The views of a scene show one set of named points, each view turned or mirrored, and shifted as a whole, with a little noise and some points left out.

Scene 1
View 1
(125): [  6 -14  -8   5 -10 -11   2 -19  -4  20 -22 -28  15 -23  21 -34 -13 -40
  15   6 -13]
(122): [  4  -5  44  43  -1  16   3  11   2  27  18  36   3   5  34 -24  -3  -1
 -15 -13   8]
(185): [ 15 -37 -10  25 -31  -1  25 -29 -17  32 -14  -1  -5 -13  15 -27  -1 -54
  -4   2 -16]
(131): [ 20 -19  31  33 -26  18  15 -23 -23  25   2   9  -5  10   4  -8  -8 -28
 -26  -3   0]
(52): [  1 -26  40  17 -28  24   3  -8   1  15  -8  18  25   5  10 -21  -5 -22
  -6  30 -12]
(34): [  7  -8   0  14 -23 -10   6 -15   0  27 -17  -2  11 -12  13 -16   7 -42
  27  17  -6]
(110): [  5 -14  20  19 -13   6 -11  -3   5  17 -10  -4  24  -4  18  -3   0 -27
  13  33   0]
(124): [ -8  -6   6  -6  -3  -8  -2 -15   5  11 -24 -23  27 -28  24 -62 -22 -24
  19  -2 -23]
(92): [  7  -1   8  10 -17  -9   2  -9   0  26 -16  -5  17 -13  16 -20   4 -36
  26  16  -3]
(6): [  8 -24  15  13 -24  10  17 -35 -20  16 -15 -15   3  -8   7 -42 -22 -32
 -19 -12 -22]
(88): [  6 -34  -4   8 -16   1   4 -24  -7  15 -23 -26  16 -20  22 -35 -17 -42
  -2  13 -20]
(8): [ 26  -8  22   3  -9   5   6 -10 -16  30  -8  -3  19 -15  24 -44 -13 -39
   0  10  -2]
(91): [ -4   0   1  18 -12 -15   0 -16   2  18 -16 -19   7 -13  15 -15  -3 -25
  21  -3  -7]
(17): [ -4 -23  16   1  -2  11  -8 -24  -5  -2 -20 -40  24 -19  22 -50 -41 -18
 -18  -1 -24]
(205): [  5 -36  29  19 -21  25   2 -20  -7  10  -9  -3  17   0  16 -27 -20 -25
 -25  15 -17]
(50): [-12 -25  18  43 -35  10  12 -21   3  15  -6  16  -4  10   3   1   5 -18
  -3  -2 -13]
(207): [ 16  -1  21  13 -16  -1   3  -8  -7  28  -7   3  15  -6  15 -18   1 -33
  15  15   3]
(275): [  0 -17  12  21  -7   1   6 -20  -6  16  -9 -14   4 -14  23 -41 -22 -20
 -12 -19 -15]
View 2
(205): [ -7  18  28 -23 -17   4 -11  -6 -13  -7  16  -4  36 -10  -1   7   8  29
 -25 -10 -16]
(88): [-19   3  23 -19 -19  -3 -11   4 -40 -13   2 -15  13 -23  18  12 -16  29
  -8   4 -17]
(52): [ -1  14  34 -20 -10  16 -16   0 -10   3  22   8  53   2  -2 -13  -8  20
 -26   3 -14]
(6): [ -4   6  11 -39 -17  -4  -3  -7 -19  -9  17 -23  23  -9  17  26  -4  24
  -4 -16 -21]
(124): [ -9  11  31 -26 -38   1   5  -9 -46 -32  -6 -14  19   0  33   6 -28  16
   6  27 -29]
(131): [ -3  -2  10 -37   5   8   4   4   4  12  21   3  34   1  -1  13  14  14
 -21 -23  -4]
(122): [  2  10  12 -27 -11  31  34 -16  18  -3  14  26  29  20 -19  -6  16  -9
 -20  16 -12]
(91): [ -7 -10  20 -26 -16  12  10  12 -31  -6 -15  -2  13   2  37   8 -18   2
 -15  17  -5]
(17): [-15  26  37 -28 -45 -14   1 -15 -35 -35  -6 -18  22  -8  24  21   3  29
 -13   0 -26]
(92): [-10 -13  26 -23  -6  11   2  18 -35   0  -2   9  24   5  25  -5 -25   6
  -4  20  -6]
(125): [-18  -6  23 -22 -16  -2   0  11 -47 -15  -7  -9   9 -11  28  10 -24  17
   1  15 -13]
(275): [ -7   8  14 -32 -26   5  16 -11 -17 -19   2 -11  12  -4  14  20   0  12
  -9   4 -19]
(110): [-12   0  39 -12  -8  13  -6  18 -26   1  -3  20  34   1  11 -15  -9  13
 -27  17   0]
(185): [-12 -13  -4 -25   6  11  -9  10 -24   5  19 -17   7 -28   7  17 -22  21
  -1  -7 -11]
(8): [-15   1  23 -29  -5  -3   5   5 -29  -6  19   7  29   4   0   2 -11  17
  10   8 -18]
(207): [ -9  -7  25 -27  -2   9   6  15 -26   3   6  16  32  10  14  -6 -13   7
  -5  11  -7]
(50): [ 11  -5   7 -27  -3  36  -6   2   6  14  10  -6  30  -6  16   2  -7   7
 -42  -6  -2]
View 3
(6): [ -3  -1  -6  10  -2   2  15  16   7  -5  25   6 -32  -8   9  -6   4  35
 -11 -13   9]
(91): [-23  15  -5  -9 -17  18   5   0 -19 -17  -9   1 -24  12 -22  -7   6  13
   4 -19   1]
(92): [-17  20  -5   0 -15  15  -3   6 -21 -27  -9   4  -9  28 -18 -16  -9  18
  -6 -13   1]
(205): [-14  -3 -30  18   1  -7   1  45  -4  -4  19  11 -13  -6   0 -16  -1  23
  -7 -13  11]
(275): [ -9   1 -17   4  -9   4  -5  11  -7  -4   4   3 -43  -8   0  -2  16  27
  -9 -21   4]
(124): [-17  12  -4  -9 -16  22 -12   1  -8  -3 -21 -24 -22  -4  -9   4  -2  38
 -30 -13  23]
(88): [-11  -4 -12 -13  -8  11   5   8  -1   1   7   1  -9  -6  -4 -18 -14  27
 -19 -19   5]
(110): [-29  14 -26   7 -10   6  -6  33 -26 -17  -9  10   3  23 -22 -23  -7   7
   2 -14   3]
(34): [-12  21  -1  -5 -12  16   0   3 -20 -30   1   7  -6  23 -20 -19 -13  15
  -3 -13  -2]
(52): [-14  16 -26  27   0  -6  -8  54 -19 -26  13  10  -1   6 -11 -17  -8  18
  -4  -6  18]
(8): [ -6   5 -18  16 -10   0 -11  13  -9 -13  -5   7 -19  29   3 -16  -7  40
 -23 -11  -1]
(50): [ -7  23 -13   9  -2   0   0  33 -26 -42  29  19 -25  -8 -23 -14   8  -3
  20 -15   3]
(185): [ 11   2  -3 -10  -3   4   4   1  -4 -24  36  21 -20   1  -1 -25 -16  23
  -7 -19 -11]
(131): [ -6   4 -21  30   2 -15  12  34  -7 -22  31  30 -32  14   3 -18  12  19
  13 -13 -10]
(17): [-21 -12 -21  -4  -8  10   3  18   7  22  -6 -14 -25 -22   5   1   7  39
 -26 -18  22]
(207): [-14  18 -13  16 -11   4  -4  16 -20 -27  -4  11 -15  34 -12 -17  -3  21
  -2 -11  -2]
(122): [ -4  18 -41  37  -5 -18 -39  44 -36 -34   0  22 -53  13 -10  -7  29  12
   7 -17  -4]
View 4
(8): [  8 -10  -1   4  -6  -7  12 -24 -28  26 -19  -3  11 -16   8  12  12 -32
  -8   1  -8]
(275): [  0   6 -13  28  -2 -18  20 -11 -26   6 -12  11  13   1   4  15 -15 -24
 -17  10 -11]
(125): [-10   4   8  16 -12 -12  21  -7 -31  37 -16  19  24   2  20 -12   3 -33
 -17   0  -6]
(34): [  7  -2  15  -5  -7 -15  12 -10 -25  34  -5  13   4   5  44 -11   8 -27
 -18  -7  -9]
(17): [-18  14  -9  35  14 -14  26  -5 -21  18 -24  22  41 -24  -5   9 -16 -27
  -2  22 -19]
(50): [ 24  -1  -3   8  14 -38  13  -5 -11  -3   5  20 -23   9  47  12 -16  -5
 -17   3 -20]
(52): [ 20  -8  -7 -13  32 -27   6 -17  -8  13  -7   9  -2 -26  33  17   1 -17
  -1   6 -26]
(122): [ 22  -8 -26 -10   9 -26  -3 -39  -3 -27   7 -23 -13   8  11  30 -11 -23
 -26   6 -25]
(185): [ 21 -19  -7  22 -11 -36  16  -2 -36  36 -20  30  -9   6  29   9   6 -17
 -20  -5   7]
(207): [ 12  -3  14  -7  -4 -11   9 -22 -18  19  -5  -3   0  -4  30   1  10 -26
 -11  -3 -17]
(91): [ -6  13  15  11 -11 -11  20  -9 -21  17  -1  12  11  15  31 -11  -9 -29
 -21   1 -16]
(110): [  4  -2  12 -13  10 -27   6 -21   1  21  -3   4  11  -8  35 -12  10 -22
 -12   5 -31]
(131): [ 34 -16   1  23  -2 -33  15 -19 -12   0 -10   4 -27 -10  20  26   1  -3
  -4  11 -18]
(88): [ -5  -4  -2  21   1 -26  20  -2 -26  39 -23  29  23 -11  18  -3   2 -24
 -11   6  -7]
(124): [-22  20  -4   8   8   7  21  -6 -38  28 -16  16  40  -8  12   0 -14 -45
 -15   2  -7]
(6): [ 12  -2  -7  36   2 -19  26  -2 -35  18 -21  24   1 -14  10  24 -10 -15
  -2  11  -3]
View 5
(185): [ 29  -6 -13 -10  -8 -11 -21 -15  19  13 -14  -3 -32  -1 -32 -13  13  33
  -5 -16   5]
(50): [ 13 -11 -13 -24  11   7  -1  -5   4  21 -11  27 -13   4 -18  -4   9  -3
  23  -3 -11]
(124): [-25  -2  -2  12   7   7 -43   1  22  -6  17 -22 -18  54 -20   3  24  26
 -17 -10   0]
(131): [ 21  -2 -28 -36   5  -3  12 -19   5  10   2  13 -11   6 -11 -19 -13  19
   8   5   5]
(91): [-17  -4   8 -14  12  -6 -17   1   7  19  -1 -15 -26  26 -11   8  27  14
  -5  -6   0]
(125): [ -7  -2   4  -1   6 -12 -32  -4  15  12   4 -24 -28  28 -23   4  23  31
 -17  -6  12]
(110): [ -6  -6   3 -13  16   4 -15 -10   0  26  -9   1 -12  27 -24  27  -6   8
  -6  19  18]
(92): [-13   4   2 -15  10   3 -21 -13  11  24 -19 -16 -27  28 -27  25   5  12
 -17  -6   9]
(122): [-12 -21 -18 -39 -21  26  21 -10   1  -2 -12  25 -11  40   4   3 -21  18
  10  22 -19]
(17): [ -8 -10  -8  13  14  -7 -36   3  14 -11  45  -9   0  45 -13 -18  14  34
  -7  12  13]
(6): [ 14   0 -25  -8   6  -7 -19 -10  18  -5  22  -3 -12  18 -18 -29   8  31
  -1 -12   3]
(275): [ -5 -14 -10 -10  -5  -3 -14  -1  14  -5  17  -3 -17  32  -8 -18  15  32
  -2   0  -6]
(34): [ -4   3   0 -14  10  -1 -22 -11  11  26 -20 -12 -29  19 -28  19  12  12
 -12 -10   6]
(205): [ 16  -9 -22  -4  10   2 -17 -11   9   2  17  15   2  24 -23 -10 -11  22
   4  16  14]
(52): [  9  -1 -23  -9  14  21 -14 -17   8  11  -3  19   1  29 -30  12 -22   5
   4  13  10]
(207): [ -8   5  -8 -25   9   4  -6 -17   7  19 -11 -10 -22  27 -17  15  -6  14
 -12   0   8]
View 6
(207): [ -1  -2 -11  21  22  18   1 -22  -1   7  15  -1   6   3  26 -10   4  -7
  -8   6   6]
(185): [-11   9 -16   4  22 -15 -13 -38   8  23  -6  14  -3  -3  -4   8  32 -20
   5  19   6]
(88): [-17  19   2   6  32   1  -1 -22  14   2  10  17  10  -5 -11  21  13 -29
  -7  -2   4]
(275): [ -9  13  -5   8  15 -14 -16   7  10   8  10  13  -5   8  13  10  11 -26
 -21 -13  -3]
(205): [ -2   9 -22   0   1   9 -18 -12  30  13  23   8   9  -6   4   4  -1 -42
  -3 -11   7]
(6): [ -9  27  -6  -8  15 -11 -18  -8  20  27  22  16  -6   0   5   8  20 -31
  -9   0  -2]
(110): [  0 -17 -14  26  15  29   5 -21   8  -7  15  -2  21  -3  13  -2  -9 -18
   0   0   4]
(34): [-13  -8  -2  25  35  16   4 -26  -5   3   9   6  15  -5  19   2   8   1
  -1  14  -2]
(8): [ -5  23  -9  10  30  11  -6 -26   2   8  15   6  -2   1  25  -6   5 -17
 -18  -9  20]
(17): [-15  32  10   0  24   3  -7  12  23  -3  30  19   8  -1  -5  27  -3 -43
 -25 -28  -3]
(124): [-29  23  17  15  47   3  -8   0   0  -5  20  25  12 -10  16  24  -1 -11
 -24 -20  -7]
(125): [-16  14  10  15  40   3   8 -18  -2  -2   7  14   7   0   1  18  15 -14
 -14   3   1]
(52): [  1  -4 -33   8   3  27 -23 -23  25  13  27   2  18 -14  23 -10 -13 -27
   5  -8  10]
(92): [-10  -4   0  25  34  16   5 -23  -6   2  10   4  12  -1  20   0   6  -2
  -6  10   0]
(122): [  9 -20 -44  26 -12  -5 -33   7   5   5   2  -4  -4  10  53 -24  -7 -19
 -19 -23   9]

In a view up to two points have been moved. Name them for each view, in the order of its rows, or write none.
view 1 -> none
view 2 -> (8)
view 3 -> (50), (17)
view 4 -> none
view 5 -> (92)
view 6 -> (34), (52)
